Points on a hilly landscape, in no order, each with its height.
From any point a ball rolls to the lowest of the 2 points nearest to it. It stops when none of these is lower. Distance is the straight distance between rows; heights are no part of it.
j67 (h 60.6): [107 148 176 146 168 132 100 136 138 165  79 149  87 106 147 160 133 126
 105 139  92 134 127  90 137 123 170  69 197  99 120 210 100 175  77 118
 138 127  66 107 123 142 116  77 148 104 137 136 152 158  92 118 122  93
 126  94 117 131  63]
j849 (h 57.9): [153 115 129 134 126  92  84 141 126  63 113 141 106 105 165 153  71 124
 140 134 131 126 155  97 108  53 165  33 226 150 152  86 116 137 137 119
 160  22 109 129 140  89 163 174 173 115 157 116 104 173 202 100 133 104
 118 171  98 193  91]
j346 (h 60.5): [123 122 151 110 104 100 145 161  52  70 141  75 148 162 120  94 115  68
 173 143 162 110 138  68 108 102  97 121 127 145 103  68 159 178 142 143
 126 111 122 100 104 114 155 112 125 147 129  99 157 124 200 120 180 101
 120 153 105 108 192]
j279 (h 63.0): [106 125 107 117 130 108  91 184  96  64  81 152 138 170 157 147  73  92
 111 157 143 108 114  42 116 106 102  88 173 107 133  92 165 154 125 131
 119  89 126 162 156 110 173 151 140  81 133 119 138 167 207 115 116  98
 130 137 100 161 131]
j912 (h 29.8): [124 114 130 113 164 137  98  94 130 125 122 109 113 120 170 149 155 127
 156 111  97 103 122 111 114 122 109 113 139  82 127 171 125 140  97  97
 141 107 107 108 115  97 174 111 123 110 167 105 141 114 171 120  44 120
 112 109 123 143  97]
j283 (h 51.0): [120 123 156 164  77 150 170 101  94 144 159  87 133 112 106 130 166 110
 131 109 139  65 127 147 166 156 142 149 138 145 120 176 130 134 132 140
 117 119  91 116 132 132  88 101  92 133 113 173 109  63 104 119 134 143
 113 115 105 137 150]
j794 (h 60.7): [127 112 130 128 132 100  98 135 101  59  89 137 136 115 170 151  94 103
 160 124 137 111 140  72 102  72 125  76 184 135 145 121 172 157 134 114
 133  49 123 140 163  90 152 164 140  92 143 113 131 153 205 109  94 104
  99 140 113 185 109]
j925 (h 63.4): [150 146 175 158 111 135 131  80 155 157 120 141 125  40 120 144 108 131
 123  81  75 116 124 184 134 141 114 145 150 121 170 154  97 117 128 115
 114  93 146 103 141  92 111 135 130 120 149 113 117 130 115  99 124 181
 119 152 127 160  90]
j589 (h 61.0): [111 123 137 165 117 136 130  70 180 168 106 101  97  57 115 137  97 181
 161 144 126 135 151 211  65 103 116 124  95 122 134 163 141 124 126  88
 156 134 148 151 121 111 143 111 162 189 122  68 122 119 129 133 109 160
  73 103 126 125 169]
j351 (h 24.3): [118 102  90 121 155 120 117 112 173 107 125 153 114 131 166 142 140 157
 150 102 124 129 104 120 120  86 104 116 117 118 126 148 170 111 125  95
 145  92 141 151 117 105 131 135 129 114 149 128 130 143 133 137  64 118
 132 148 102 154  92]
j82 (h 42.2): [127 141 129  82 128 193 154 200  84 146 147 119  91 206 172  97 204 146
  85 102 165 117  51  72 179 125 128 122 108 108  75 121 138 127  99 170
 113 150 135 139 136 176 111 125 122 105 141 185 148 130 123  94  84 106
 158 105 107  68 129]
j519 (h 49.2): [160  99  87 112 153 101 118 137 138  82 122 149 137 177 170 123 110 106
 108 100 155 134 145  97 144 157 152 130 142 150 126  87 137  98 149 104
 120  91 119 119 137 108  91 133 132 100 130 139 108 159 165 117 157 148
 147 175 144 159 107]
j349 (h 32.8): [110  93 127 161 118  84 112  99 114 105  92  96 152 129 125 136  97  86
 189 203 141 108 159 115  56 156  97 123  98 148 160 138 174 145 156  93
 133 122 150 123 121 107 140 127 118 142 111  96 124 148 187 157  91 132
 118 105 134 193 160]
j605 (h 58.7): [139 140 152  90 107 117 144 135  72  88 158  63 158 121 113  75 117  99
 175  95 121 116 140 117 128 128  83 146 116 143 127  82 109 165 127 149
 131 129 122  76 106 128 156 122 134 157 145 110 150 127 162 125 169 136
 123 144 122 101 174]
j394 (h 61.3): [124 186 190 138  99 155 118 117 127 166 134 150 116  34 103 127 103 129
 120 102  83 134 113 151 140 142 110 133 164 108 159 142  59 131 121 142
 118 113 150 112 127 136 158 134 131 123 162 101 132 134 107 100 118 146
  94 121 123 130  83]
j366 (h 63.2): [107 127  89 138 120 122 110 104 197 149 136 150 107  89 116 141 107 200
 154 146 114 155 133 193  85  69 139 130 108 126 146 139 137 109 116 107
 145 151 145 148 109 118 148 122 152 151 147  88 132 125 113 144 108 112
 108 127 122 102 124]
j93 (h 7.8): [161 155 143 113 165 116 169  74 159 157 109 113  94  87 109  93 166 168
 186 123  91 198  94 198  91 100  77 153  40 148 118  98 151 140  97 150
 116 157 187  84 137 118 153 132 149 152 139 106 159 126  94 157 112 141
 143 119 182  91 149]
j527 (h 43.6): [133 123 113  51 166  87 115 134 130 131 137 127 132 183 125  90 171 149
 136 154 122 181 122 118 129 138  56 126  65  72  63  75 114 114 107 179
 148 192 158 126  85 154 184 113 147 152 109 120 183 120 105 126 124 100
 169 112 155  48 158]
j970 (h 12.2): [147 180 149 136 157 136 163  85 153 151 112 130 130  99 110 112 159 163
 151  88  75 154  75 177 132 151 116 161  70 153 123 105 114 127  93 150
 112 160 146  57 132 112 138 111 121 112 162 118 149 120  84 163 105 160
 152 120 193 103 109]
j792 (h 67.1): [118 132  88  92 142 117  74 209 119 120 122 155 132 188 123 110  94 121
  95 154 159 169 119  75 159  94 110 114 133  78 115  88 126 121 134 183
 116 137 137 175 117 139 151 166 149 121 112 141 135 171 136 122 156  80
 149 142  88  99 122]
j777 (h 61.2): [132  52  90 132 116  90 106 135 168 120 114 124 149 150 150 145  94 135
 211 200 169 127 179 143  21  62 164 112  92 155 140  93 164  98 185  67
 159  84 160 149 123  81  97 195 146 164 129  94 115 143 173 166 127 129
 127 150 102 165 148]
j636 (h 32.3): [135 122 155 135  77 157 169 127  77  95 116  97 135 133 169 101 144 125
 112  71 166  75 115 109 189 133 151 119 188 173 152 134 150 120 132 118
 103  63  80 120 175 119  84 124 104 101 128 162 122 112 166 106 152 159
 106 154  93 130 136]
j660 (h 44.2): [128 209 182 154 132 165 136 128 137 157 113 141 107  68 147 127 162 147
  82  94 113 127 113 104 162 170 204 106 179 138 140 166  88 141  49 120
 118 129  59  71 140 136 145  67 150  60 134 110 160 148 135 137  87 137
 121 106 172 102  82]
j993 (h 55.8): [133 140 161 175 106 131 202  52 116 186 134  87  87  75 107 100 146 150
 163 151 145 126 104 207  85 153 121 142  63 163 111 143 175 124 107 127
 107 153 144 137 138 145 121 110 116 158  74 119 143 107  82 160 122 144
 108  94 161 131 190]
j607 (h 23.4): [119 112 136  95 151 180 118 139  94 191 141 113 109 175 149 136 156 124
  93 122 122 105 113 106 172 190  98 106 142  38  84 185 114 125 103 133
 124 175 107 136 129 163 128  95 105 119 134 146 168 111 100  84  81 121
 143  81 122 135 150]
j572 (h 64.9): [124 164  86 100 105 129  98 107 174 112 130 138 117  78 112 141 116 184
 175 164 107 160 132 159  79  97 122 132  80 115 126  95 118 115  94  95
 154 145 169 141  99  99 219 135 171 145 148  75 156 129 141 160  81 126
 120 119 158  91 125]
j19 (h 67.8): [129  88 141 185 156 108 166  96 181 143 116 141  93 129 117 130 136 123
 108 130 125 145  99 180 107 140 117 139  95 129 113 191 184 108 174 138
 104 129 148 132 145 138  64 128 105 132 107 154  84 122  72 142 123 126
 157 131 134 192  96]
j443 (h 46.0): [158  89 107 101 167 141 117 125 135 114 126 119 170 157 142 145 127 113
 106  73  98 118 135 122 158 176 134 135 149 132 131 114 102 111 135 138
 134 109 116  88 126 121 111  97 113 110 142 148 116 142 142 110 139 148
 161 150 143 148 101]
j183 (h 25.2): [ 84  96 165 170 115 126 142 173  84 137 117 128 120 165 108 158 140 100
 105 167 179  73 101  92 162 135 123 109 122 106 104 187 176 134 155 150
  96 118  98 181 158 141  64 136 103 113  87 203 116 111 107 122 121  75
 119 122  54 169 185]
j972 (h 47.9): [105 134 168 151  75 174 149 167  96 162 160 118 106 144 117 130 194 120
  88 118 151  79  89 102 186 134 160 130 137 150 113 175 148 140 110 156
  99 159  95 147 132 162  82 135  86 110 110 199 109  83  95 110 130 110
 128 104 111 107 129]
j111 (h 65.9): [151 102  90 162 139  99 118  82 147 106 117 108 171 104 102 159  84 128
 168 156 120 112 188 177  72 149 165 128 135 189 157  97 104 105 159  74
 166 126 109  97 122  92 117 138 148 168 120  84 106 142 154 145 148 167
 116 159 170 155 127]
j969 (h 41.3): [129 181 140 130 139 158 118 121 166 162 110 152 110  73 139 142 130 158
  78 104 108 140 109 136 177 172 165 118 171 103 134 172  85 119  77  95
 137 137  98 123 159 118 154  94 143  73 128 107 148 164 132 118  88 145
 125 112 159 124  94]
j120 (h 68.1): [129 130 141 188 143 121 120  60 154 149 135 101 152  69  73 163  98 132
 157 105 101 125 161 203 101 118 178 134 131 157 166 116  71 117 122  92
 156 121 104  80 107  93 107 111 159 159 151  88 115 140 126 141 175 180
 119 171 163 128 105]
j875 (h 47.6): [151 189 171 156 127 148 166 142 112 131 107 121 135 114 158 106 167 124
  93  93 130 138 106  93 173 175 218 125 167 176 129 132  99 147  63 122
 105 117  64  62 142 146  97  76 140  71 119 131 138 136 129 129 147 167
 135 125 174 115  86]
j750 (h 15.2): [112 139 106  84 124 168 143 105 151 171 174 123 114 138 111 125 173 163
  98 119 113 130 100 180 138 113  63 162  39 109 108 145 141 103 153 171
 123 179 213 175 135 165 141 147 100 153 140 146 119  76  84 101 116 118
 133  97 111 116 145]
j588 (h 70.3): [109 118 171 211 127 102 108  59 154 136 118 133 152  46 102 210  89 136
 141 138 101 125 165 183  90 110 186 111 181 157 167 176  71 130 138  91
 168 115  98 111 123  77 101 131 149 134 138  93 103 131 140 134 144 143
 105 146 166 171  91]
j421 (h 32.5): [114  80 136 153 126 129 115 107  85  89 116 104 174 143 149 174 118  88
 144 143 158  63 160  79 121 142 110 107 161 115 137 172 157 144 141 102
 139 111  87 160 154  86 142 127 103 120 129 136 112 114 203 125  75 119
 112 129 103 185 168]
j943 (h 27.5): [130  95 137  96 153 153 131 147  94 138 143  93 148 192 126 147 128 101
  95 134 142  89 114  99 160 179  82 136 132  70  80 144 133 123 142 157
 106 155 117 143 108 153 105 110  99 129 113 175 147 131 111 108 121 112
 149  91  99 152 189]
j728 (h 69.8): [120  47 120 159 149 113 154 110 182 146 100 152 101 150 133 138 117 144
 132 163 149 150 103 164  87  79  85 141  75 119 109 190 211  94 194 133
 109 111 179 178 139 127  62 135 117 139 117 136  97 125  80 134 110  98
 147 126  67 176 118]
j618 (h 22.0): [151 119 133  87 157 148 141 138 152 203 132 124 113 144 126  84 133 142
 107  84  86 171  93 154 146 148  76 160  98  94 118 110  87 104 141 189
 111 156 159 111 104 177 103 119 118 170 128 160 149 121  47 125 183 124
 163 111 116  74 101]
j312 (h 53.9): [144 141  71 121 109  79 113 168 115  73 127 151 181 174 119 146 100 110
 121 192 165 113 158 105 110 161 131 156  86 161 116  70 174 112 159 127
 124 162 160 134 136 115 138 152 116 108 117 108 108 156 168 156 120 117
 157 120 184 160 141]
j844 (h 57.4): [155 167 125 118  90 104  78 140 121 101 114 135 141  77  91 114  63 117
 151 154 108 158 135 120 106  91  98 131 130 133 154  83 116 157 118 160
 133 107 175 128 113 101 166 156 152 147 138  95 131 164 136 127 157 139
 122 143 135 138 108]
j610 (h 16.2): [132 157 120 103 129 151 139  89 147 138 133 124 119 114 126 134 167 173
 144  98  89 121  80 150 142 136 109 169  89 118 108 125 131 132  88 153
 119 160 163 102 116 118 151 121 116 113 161 128 144  95 121 133  62 155
 151 102 160 109 111]
j329 (h 42.4): [103 155 112  84 134 135 146 151 130 132 178 121 112 136 107  91 168 140
 119 101 133 170 142 149 149  98 144 138 126 118 125  98  82 124 103 128
 148 170  95 124  97 154 162 102 145 166 128 131 154 102  94 143 188 120
 120 126 152  48 131]
j509 (h 20.7): [107  95 151 171  94 140 127 164 115 108 149 123 159 146  90 146 147  86
  98 157 162  71 113 118 179 147 114 135 118 119 126 186 167 117 182 154
  89 103 136 179 157 120  93 157  77 106  99 183  75 112 121 106 136 106
 143 131  85 182 171]
j413 (h 44.7): [139 134  65  70 145 139  98 129 159 138 181 130 141 140 107 108 154 159
 129 108 100 163 149 159 143  89 117 124 121  94 126  57  36  85 133 157
 156 155 103 154  67 147 193 129 138 181 146 127 132 107 108 146 183  99
 121 169 148  41 154]
j820 (h 39.5): [142 131 133 110 143 103 164 110  91 110 128  90 133 186 149 115 182  96
 153 121 116 119 106 101 125 190  87 151  69 117  73 100 156 155  98 136
 113 179 151  80 124 137 154 115 105 109 114 130 145 115 129 129  77 140
 169  87 174 119 164]
j359 (h 32.6): [135 133 168 151 130 168 137 160 124 178 137 136 134 126 114  98 119  75
  92  90 102 135 124 144 161 218 135 162 161 108 158 142  38 116 165 144
  82 142 111 111 119 182  74 121  99 144 120 155  99 110  60 100 211 142
 139 119 118 135 101]
j37 (h 39.8): [100 116 105 114 139 106 124 128 135 131 156 103 102 119 107  84 137 148
 136 124 139 160 159 157 114  61 154 112 156 127 145 105  96 138 127 102
 163 129  80 122  89 128 141 110 157 182 125 110 142 115 101 147 197 107
 109 153 122  62 126]
j652 (h 65.8): [156 129 143 166 131 125 150  83 150 129 114 132 110 104 121 125 123 127
 120 109  97 125 103 159 132 160 115 166 121 152 136 137 150 117 139 134
  99 120 163 105 146 121  93 118 112 104 106 142 107 141  98 132 119 170
 144 125 139 170 107]
j58 (h 56.3): [159 130 141  88 125 142 138  97  73  91 144  52 179 116 137 125 115  86
 158  90 113  75 165 117 126 173  69 125 136 111 130 113 106 131 117 107
 133 110 108  95 122 128 179 104 118 143 170 102 144  98 197 106 113 143
 111 136 125 151 180]
j32 (h 11.4): [117 137  99 117 114 143 162 108 161 162 169 140 115 125  90 106 128 181
 125 128 120 161 123 194  95 102  98 182  36 138 143 107 129 103 153 153
 118 175 188 168 119 157 140 148 125 166 120 117 121  79  80 150 169 136
 136 127 127  93 156]
j213 (h 37.5): [124  64 124 176 133 121 105  80 143  84  93 128 163 123 169 188 124 109
 144 140 143  81 171 115  88 122 149  89 174 110 142 197 121 123 165  71
 144 100  78 167 138  85 131 135 106  96 141 130  89 100 195 148  58 132
  97 132 132 204 105]
j742 (h 37.6): [134 161 157 166 152 135 101 120 184 176  92 196 113  67 124 152 100 139
  60 102 100 157 148 145 154 176 180 116 190 108 158 187  52 123 123 114
 120 129  96 133 155 145 112 107 157  78 121 107 117 161 104 109 155 148
 120 129 145 140  67]
j915 (h 59.7): [137 150 113 119 142 115  82 183 146 105 105 179 118 135 129 127 100 120
 108 139 112 188 147  85 147  95 185 113 175 132 132 106 100 147 103 123
 148 115  83 125 113 128 151 119 167 105 133 120 128 178 123 145 162  98
 121 159 137  94  66]
j536 (h 44.8): [164 184 152 136 163 142 148 189  97 122  99 118 125 153 164  85 134  91
  90 109 134 152 124  74 157 206 182 136 130 156 120 104  99 159  82 135
 105 128  87  68 143 170  90  81 138 104  95 121 151 157 126 120 164 158
 144 127 170 121 100]
j647 (h 34.1): [124  87 101 157 129 122  73  88 157 108 130 155 135 100 148 198 110 145
 141 145 106  97 180 156  93  93 150 100 166  94 142 195 117 129 146  60
 152  89 108 177 135  92 156 150 148 117 174 106  97 118 177 115  55 117
  79 117 112 184 107]
j753 (h 58.2): [125 121 160 214 117 131 160  39 145 165 132 105 110  56  85 142 113 149
 160 136 110 109 136 202  89 154 128 146  93 142 150 190 135 130 149 114
 122 143 137 136 147 115 103 101 123 173  93 100 102 106  93 141 117 150
  93 120 139 159 149]
j164 (h 51.1): [127 138  78 106 128 112  86 193 103  56 143 160 144 176 131 144  88 141
 128 131 166 119 154  78 152  64 179  82 182 170 140  52 110 120 164 108
 146  74 100 147 134  90 146 196 136 112 156 147  87 151 188 125 173 104
 132 175 120 131 124]
j963 (h 22.9): [ 89 131 135 180  87 119 100 139 159 128 129 186 127  87 103 173  89 125
 106 149 134 116 147 139 137  65 152 100 190 125 174 196 115 143 168 128
 131  99 125 171 157 126 118 165 149 122 121 121  89 132 110 116 133 132
 103 139  98 168  98]
j458 (h 22.7): [119 141 139 111 142 179 135 112 117 192 161  95 110 117 113 138 170 160
 120 121 100 111 110 145 169 162  99 136 129  57  90 194  88 128 108 145
 148 173 115 148 121 154 143  95  91 144 150 136 148  67  94 101  72 127
 113  71 117 118 164]
j692 (h 45.0): [111 143 169 127  99 188 160 230  65 169 166 114  92 191 135  97 211 115
  85 119 172 115  60  78 185 115 158 133 120 140  91 154 138 147 102 162
  89 162 114 143 132 193  65 142 102 115 122 211 144  87  87  98 131 108
 147 129 107  67 137]
j176 (h 53.6): [130 128 157 191 103 135 204 107 107 168 147  85  85  94 122 100 157 126
 130 147 156  94 111 155 138 169 127 137 104 152 124 159 189 113 123 137
 127 134 115 136 153 160  92 109  88 143  76 164 114  74  78 136 114 123
 117  94 119 137 170]
j695 (h 24.6): [ 87 105 101 138  97 130 144 115  87  91 147 106 154 179 119 133 173 109
 149 170 175  77 113 104 132 159 104 142  74 117  92 133 198 105 119 130
 126 167 125 182 144 139 144 134  85 109  96 146 132  99 172 151  70 101
 136  86 135 143 198]
j345 (h 17.3): [155 116 143 112 170 120 152  99 151 181 108 116  79 120 144  93  97 145
 108 110  97 197 113 173 121 136  66 129 104 104 118 108 128 107 118 150
 121 137 160 119 131 140  98 103 124 181 123 122 155 144  42 119 160 129
 147 111 109  98 120]
j496 (h 39.9): [144 153 152  82 133 147 147 164  84 137 124 139  84 184 160 106 175 137
  98 112 117 150  53  73 158 133  90 130  80 105  82 109 163 149  88 180
  99 165 175 118 142 169 140 132 127  90 133 164 166 134 103 111  89 125
 171  97 123  86 118]
j358 (h 33.8): [126 134 128  87 164 124  87 122 109 123 102 112 124 136 162 142 157 103
 150 133  85 137  98  87 115 141  61  97 131  58 101 131 127 138  92 145
 133 135 152  95 127 122 195 103 122 105 165 112 169 144 150 107  38 110
 140  99 129 129 123]
j377 (h 41.9): [ 99  99 122  79 173  95 137 114 137 142 141 104 134 192 110 119 185 131
 153 157 111 156 114 111 109 140  65 136  51 105  58 107 136 131 107 157
 141 212 165 115  91 144 155 120 129 125 132 136 162 101 113 121  87 106
 165  79 174  99 160]
j245 (h 51.9): [168 121  79 107 135  96 128 150 145  70 117 172 154 187 170 125  81 111
 113 143 137 135 130  80 126 152 152 163 107 175 127  74 159 128 139 126
 139 125 160 108 146 112 124 141 118  81 126 117 107 159 168 142 125 134
 147 144 187 158 110]
j185 (h 68.9): [124 105  86 105 127 100  97 191 158 132 100 210 120 160 120 130  79 146
 108 153 156 179 124 119 118  64 134 131 123  97 124  99 154 110 164 145
 121 117 158 194 127 138 102 182 146 140 120 150 129 176 103 138 168  99
 142 162  92  94 103]
j361 (h 59.4): [123 198 165 113  75 148 112 140 100 143 133 139 119  63  97  97  92 130
 148 119  79 149 113 132 129 119  74 146 151 118 149 117  82 183 113 161
 113 114 173 131 119 131 197 149 142 130 156 103 152 135 103 118 149 127
 116 107 117 114 116]
j867 (h 48.3): [122 148  69  65 121 149  80 172 114  69 183 149 155 169 117 155 122 129
 133 120 143 100 153  84 163  79 168 105 164 116 114  68  94 122 129 132
 152 124 109 155 107 123 197 157 126 119 175 132 124 132 182 123 149  84
 125 163 128 108 118]
j604 (h 19.9): [128 128  90  76 137 157 152 111 144 112 139 135 110 132 163 110 151 169
 130 101 124 128 100 137 125 110  91 150  94 114 125 115 164 113 117 126
 122 130 175 151 141 127 147 135 128 123 138 143 135 137 134 124  65 152
 130 137 132 107 122]
j625 (h 70.8): [134  94 101 129 134 110 144 138 172 148 126 167 108 149 123 115  98 154
 126 161 155 160 110 169  93  63  92 145  98 123 127 130 186  96 183 142
 105 116 197 179 128 142  82 168 130 155 116 130 118 138  88 137 154 119
 149 165  73 128 131]
j269 (h 28.5): [105  77 141 160 108 116 117 109  79 103 119  83 157 131 129 144 143  80
 179 175 139  66 151  99  90 153  90 129  93 109 106 153 178 149 136 111
 136 135 133 144 128 100 162 128  92 126 115 131 121  93 195 142  54 115
 107 101 100 166 183]
j486 (h 33.2): [135 171 136 174 137 110  77 142 180 154  81 213 113  80  86 171  86 124
  97 167  81 171 137 149 129 140 149 134 152 126 147 176 110 140 116 143
 112 149 137 139 134 148 113 111 148  95 122 117 102 156  76 121 132 139
 131 109 156 144  68]
j503 (h 63.8): [116 135 195 133 146 151 111 173 136 182 102 157  79 116 167 111 149 120
  87 109  84 153 100  89 172 121 176  78 189 108 140 185  90 151 111 144
 113  99  73 104 128 141 100  92 158 102 140 150 147 149  76 113 136  95
 125 124  88  98  38]
j435 (h 23.6): [114 146 146 112  83 115 205 106  75 109 141  96 119 119 137  62 153 139
 156 102 208 121 121 138 118  98 142 143 118 176 136  87 184 151 120  99
 134 138 114 128 138 128 101 123 122 146  95 139 138  98 145 150 148 141
 103 154 126  84 186]
j614 (h 27.3): [114 168 152 118 121 180 128 145 142 197 156 130 114 107 116 102 123 119
  92  74 116 156 126 145 157 194 124 156 144 104 151 132  53 118 131 159
 104 167 136 128 120 174 123 125 119 146 132 139 138 110  62 115 185 148
 142  95 126  87 120]
j112 (h 54.8): [124 154 145 131 120 124 105 160 104 114 140 133 131 128 116 150 131 104
 115 138 108 113 121  76 162 136 140 119 158 131 110 126 127 180  86 139
 131 129 136  99 121 124 151 106 117  90 136 141 139 135 146 132 122 126
 144 111 140 116 107]
j260 (h 58.4): [114  58  56 112 153  98 113 130 155 127 145 134 161 178 136 128  89 145
 148 158 177 135 179 136  90 105 141 121 114 129 134  98 162  84 178  86
 162 118 121 146 107 104  98 160 134 158 113 122 116 156 152 146 164 121
 126 166  94 140 154]
j764 (h 20.8): [ 88 111  89 144 105 138 156 142 156 128 167 141 155 193 123 139 173 143
 122 152 191 106 121 129 151 136 151 156  71 159 104 131 191  88 150 108
 134 150 133 184 144 125 103 158  95 109 106 171 108 100 141 146 101 111
 138 131 131 136 168]
j81 (h 42.1): [160 142 129 106 128 176 156 130 121 137 153  93 154 133 134 113 162 123
  85  42 112 106 120 139 193 178 154 155 172 133 139 139  65  89 131 124
 117 102  91  84 133 145  94 114 121 133 171 152 123 114 127 113 159 181
 151 144 128 112 120]
j393 (h 65.3): [122 103  81  87 153  90  69 194 109 105 101 173 158 213 123 148  81  94
 100 181 152 139 135  50 133 127  99 108 142  77  97  99 156 122 136 152
 121 139 136 174 122 132 151 130 150  91 112 119 138 186 176 107 116  82
 154 138  98 141 135]
j934 (h 32.2): [118 140 164 181 121  97 159 119  90 102 121 107 131 114 110 112 140 106
 141 116 142 135 135 122 123 103 176 143 150 195 144 137 149 171 117 122
 126 119 102  78 112 117  62 105 134 146 101 140 119 130 105 138 186 148
 101 144 153 116 112]
j548 (h 57.5): [113 142 136 139 152  91  95 154 126 122  99 138 116 114 118 126 107 114
 119 149 107 158 134  93 131 109 138 108 178 111 129 137 124 165 101 130
 133 143  98 106 106 136 137  80 154 137 123 119 145 159 108 135 150  98
 130 110 140 113  91]
j957 (h 55.2): [135 173 135 119 106 134 104 145 119  88 141 147 147  93 120 153  81 104
 129 118 117 121 141 111 134 102 133 119 168 162 178  97 102 155 145 156
 133  87 148 119 112 121 156 183 136 113 173 115  93 139 150 129 152 149
 117 157 124 147  94]
j195 (h 72.8): [109 126 152 205 100 101  81  97 177 128  83 143 119  49  93 190  91 131
 148 183  85 142 153 163  66  98 147 109 149 152 163 171 133 168 137 113
 139 131 148 125 108  85 132 132 152 151 119  81 107 141 134 150 109 139
  94 111 141 179 125]
j363 (h 37.4): [150 119 163 138 101 157 160 111  89 134 128  83 160 105 132 117 139 102
  95  39 129  78 134 146 182 152 154 126 204 162 165 160  69 115 141 114
 118  61  64  83 153 127  72 113 108 106 153 147 118 101 140 101 179 178
 111 162  96 142 109]
j488 (h 54.6): [163 106  93 111 152  89  86 166 160  76  98 166 126 158 168 145  78 130
 124 144 153 154 146  93 102  67 192  67 193 168 143  80 114  99 131 129
 160  55  95 146 124 101 116 183 170 119 140 120 101 183 163 132 165 104
 127 190 116 156  67]
j966 (h 53.5): [132  99 144 119 105 167 153  87  95 136 169  68 150 117 123 116 169 121
 148  96 123  63 130 147 158 169 112 147 129 124 118 161 123 136 118 119
 124 129 100 103 129 115 153 100 114 143 140 138 136  88 141 112 106 149
 110 119  96 133 166]
j373 (h 37.9): [153 140 152 125 134 150 140 166 108 140 128 129 150 183 109  83 127  74
  65 114 138 114 118 108 175 238 136 170 115 118 133 112  92 126 147 166
  77 138 134 126 140 176  87 129  96 131 100 158 114 115  85 111 179 140
 165 107 126 148 153]
j128 (h 7.1): [137 112  88 113 171 137 158  60 193 184 152 129  96 119 113 128 131 188
 151 105  98 174 139 225 100 126  93 160  67 139 138 109 117  78 163 117
 129 178 169 142 128 139 114 113 107 188 139 108 124  93  89 155 159 143
 135 143 132  75 141]
j391 (h 28.7): [117 120  97 156 114 141  88 114 176  93 150 171 130  93 133 181 107 175
 130 133 140  95 154 158 121  85 181 110 172 144 167 151 119 118 137  94
 150 102 120 176 149 102 133 166 157 108 140 105  99 140 156 131 104 144
  91 149 118 140 101]
j182 (h 37.0): [156 144 143 116 146 143 132 129  94 132 100 116 116 171 167 138 165 106
 140 132 111 122  75  62 138 204  81 137  94  99  86 122 159 162  80 148
 118 133 155  99 148 161 163 116 110  89 119 129 161 127 127 106  46 138
 147  71 146 134 136]
j179 (h 27.9): [120 178 160 117  63 155 183 136  48 100 140  97 130  89 138  69 149 107
 128  72 175  91 128 108 150 124 147 125 173 185 151  85 139 142 111 122
 124  89  94  97 153 148 101 127 120 120 124 140 139 121 164 119 183 141
  94 144 105  89 162]
j440 (h 27.4): [120 131 153 150 108 113 172 122 100 101 124 130 109 118 141 108 134 124
 126 148 170 116 122 106 126 116 149 144 139 171 147 117 202 160 110 100
 116 111 123 127 147 119 112 113 121 114  79 134 130 135 154 142 127 135
 102 123 130 130 143]
j769 (h 19.0): [ 82 116 102 104 143 175 110 132 133 156 172 118 121 135 109 160 178 164
 130 112 110 116 126 147 150  95  81 129  97  74  90 175 118 106 130 142
 150 188 153 167 100 144 150 117 100 169 166 153 127  70  98  95  85 101
 110 104  97  97 149]
j481 (h 63.7): [136  87 103 144 110  89 105 113 163 124 111 107 141 115 136 153 102 126
 223 203 134 139 197 183  19  83 180 109  89 185 145  81 122 109 145  63
 174 107 124 106 111  79 126 177 176 174 129  75 109 137 169 155 133 150
 102 156 165 139 124]
j801 (h 45.3): [167 110  97  41 175 122 161 127 127 135 127 100 127 199 157  61 179 159
 105  99 123 168 112 110 137 141  79 143  69  96  77  55 106  98 133 161
 128 160 159 106 100 155 137 113 131 166 119 139 187 137  97 114 145 127
 186 143 147  59 158]
j901 (h 46.4): [128 156  54  44 134 154  82 138 130  89 196 129 158 144 105 134 141 159
 155 133 101 136 167 119 139  82 136 109 124  98 122  43  73  94 134 135
 166 132 110 140  78 127 231 154 148 146 151 100 140 126 156 143 130  93
 138 157 149  63 150]
j422 (h 11.8): [157 111 109 104 181 106 167  68 182 172  94 124  94 109 147  86 121 183
 158 104 105 175 127 208  84 113  78 140  56 131 117  96 149  98 117 104
 126 150 175 103 127 125 125 104 142 166 123 107 160 135  85 166 131 141
 140 128 140 101 141]
j330 (h 56.0): [129  95  54  99 116  96 116 151 125  96 148 116 199 188 123 137 103 105
 162 171 178 116 184 114  77 148 142 150  82 154 130  66 149  85 176 103
 162 151 144 127 117  97 139 166 119 151 114 104 130 132 192 164 142 121
 126 140 139 146 180]
j478 (h 36.4): [115 119 108 133 124  79 110 128 117  85  75 136 148 126 143 135  71 106
 161 200 170 133 162  83  62 131 117  99 136 139 140 116 186 156 114  93
 153 124 122 137 144 132 165 112 149 137  92  68 141 173 171 163 112 118
 103  92 152 168 151]
j597 (h 52.0): [143 174 181 146  95 119 128 132 108 110 119 127 146 103 126 147 116  89
 100  91 107 111 119 104 165 144 143 131 175 160 155 154 106 156 116 144
 110 104 123  78 138 117 123 132 113  81 136 139 101 114 160 132 141 145
 123 133 141 159  93]
j631 (h 41.6): [156 151 153 127 128 127 175 165  71 122 117 116 114 169 155  66 144 105
  82 121 166 128 109  76 161 208 135 161 115 151 111  92 140 137 111 138
  98 120 126 110 160 167  91 120 111 114  68 152 153 150 107 119 154 137
 149 117 144 134 156]
j676 (h 15.7): [ 97  94  93 151  96 131 120 143 150 111 151 164 159 147  95 166 133 136
 108 147 159 102 136 153 154 111 136 134 107 126 142 157 158 106 197 120
 109 111 143 189 154 108  99 178  96 110 128 155  73 112 140 129 136 124
 132 149  99 168 156]
j968 (h 28.8): [115 151 171 163 109 107 105 166 141 142  93 212 108  90 115 140  92  99
  78 162 116 164 134 138 140 113 153 101 181 122 162 183 121 153 151 162
 105 127 146 169 143 162  88 137 144 103  97 143  89 151  69 114 160 115
 137 109 108 161  81]
j99 (h 36.7): [124 111 136 146 144  88 158 100 132 142 139 107 113  99 105 105 123 143
 169 129 137 172 159 164  87  65 176 136 130 176 156 122 123 154 119  92
 157 138  95  92  83 103  94 112 158 188  99 115 127 133  98 158 191 132
 112 168 138  73 111]

For each start below, name the point where the ball stops.
j358 -> j93
j875 -> j963
j393 -> j435
j120 -> j435
j728 -> j597
j901 -> j435
j536 -> j128
j943 -> j128
j245 -> j435
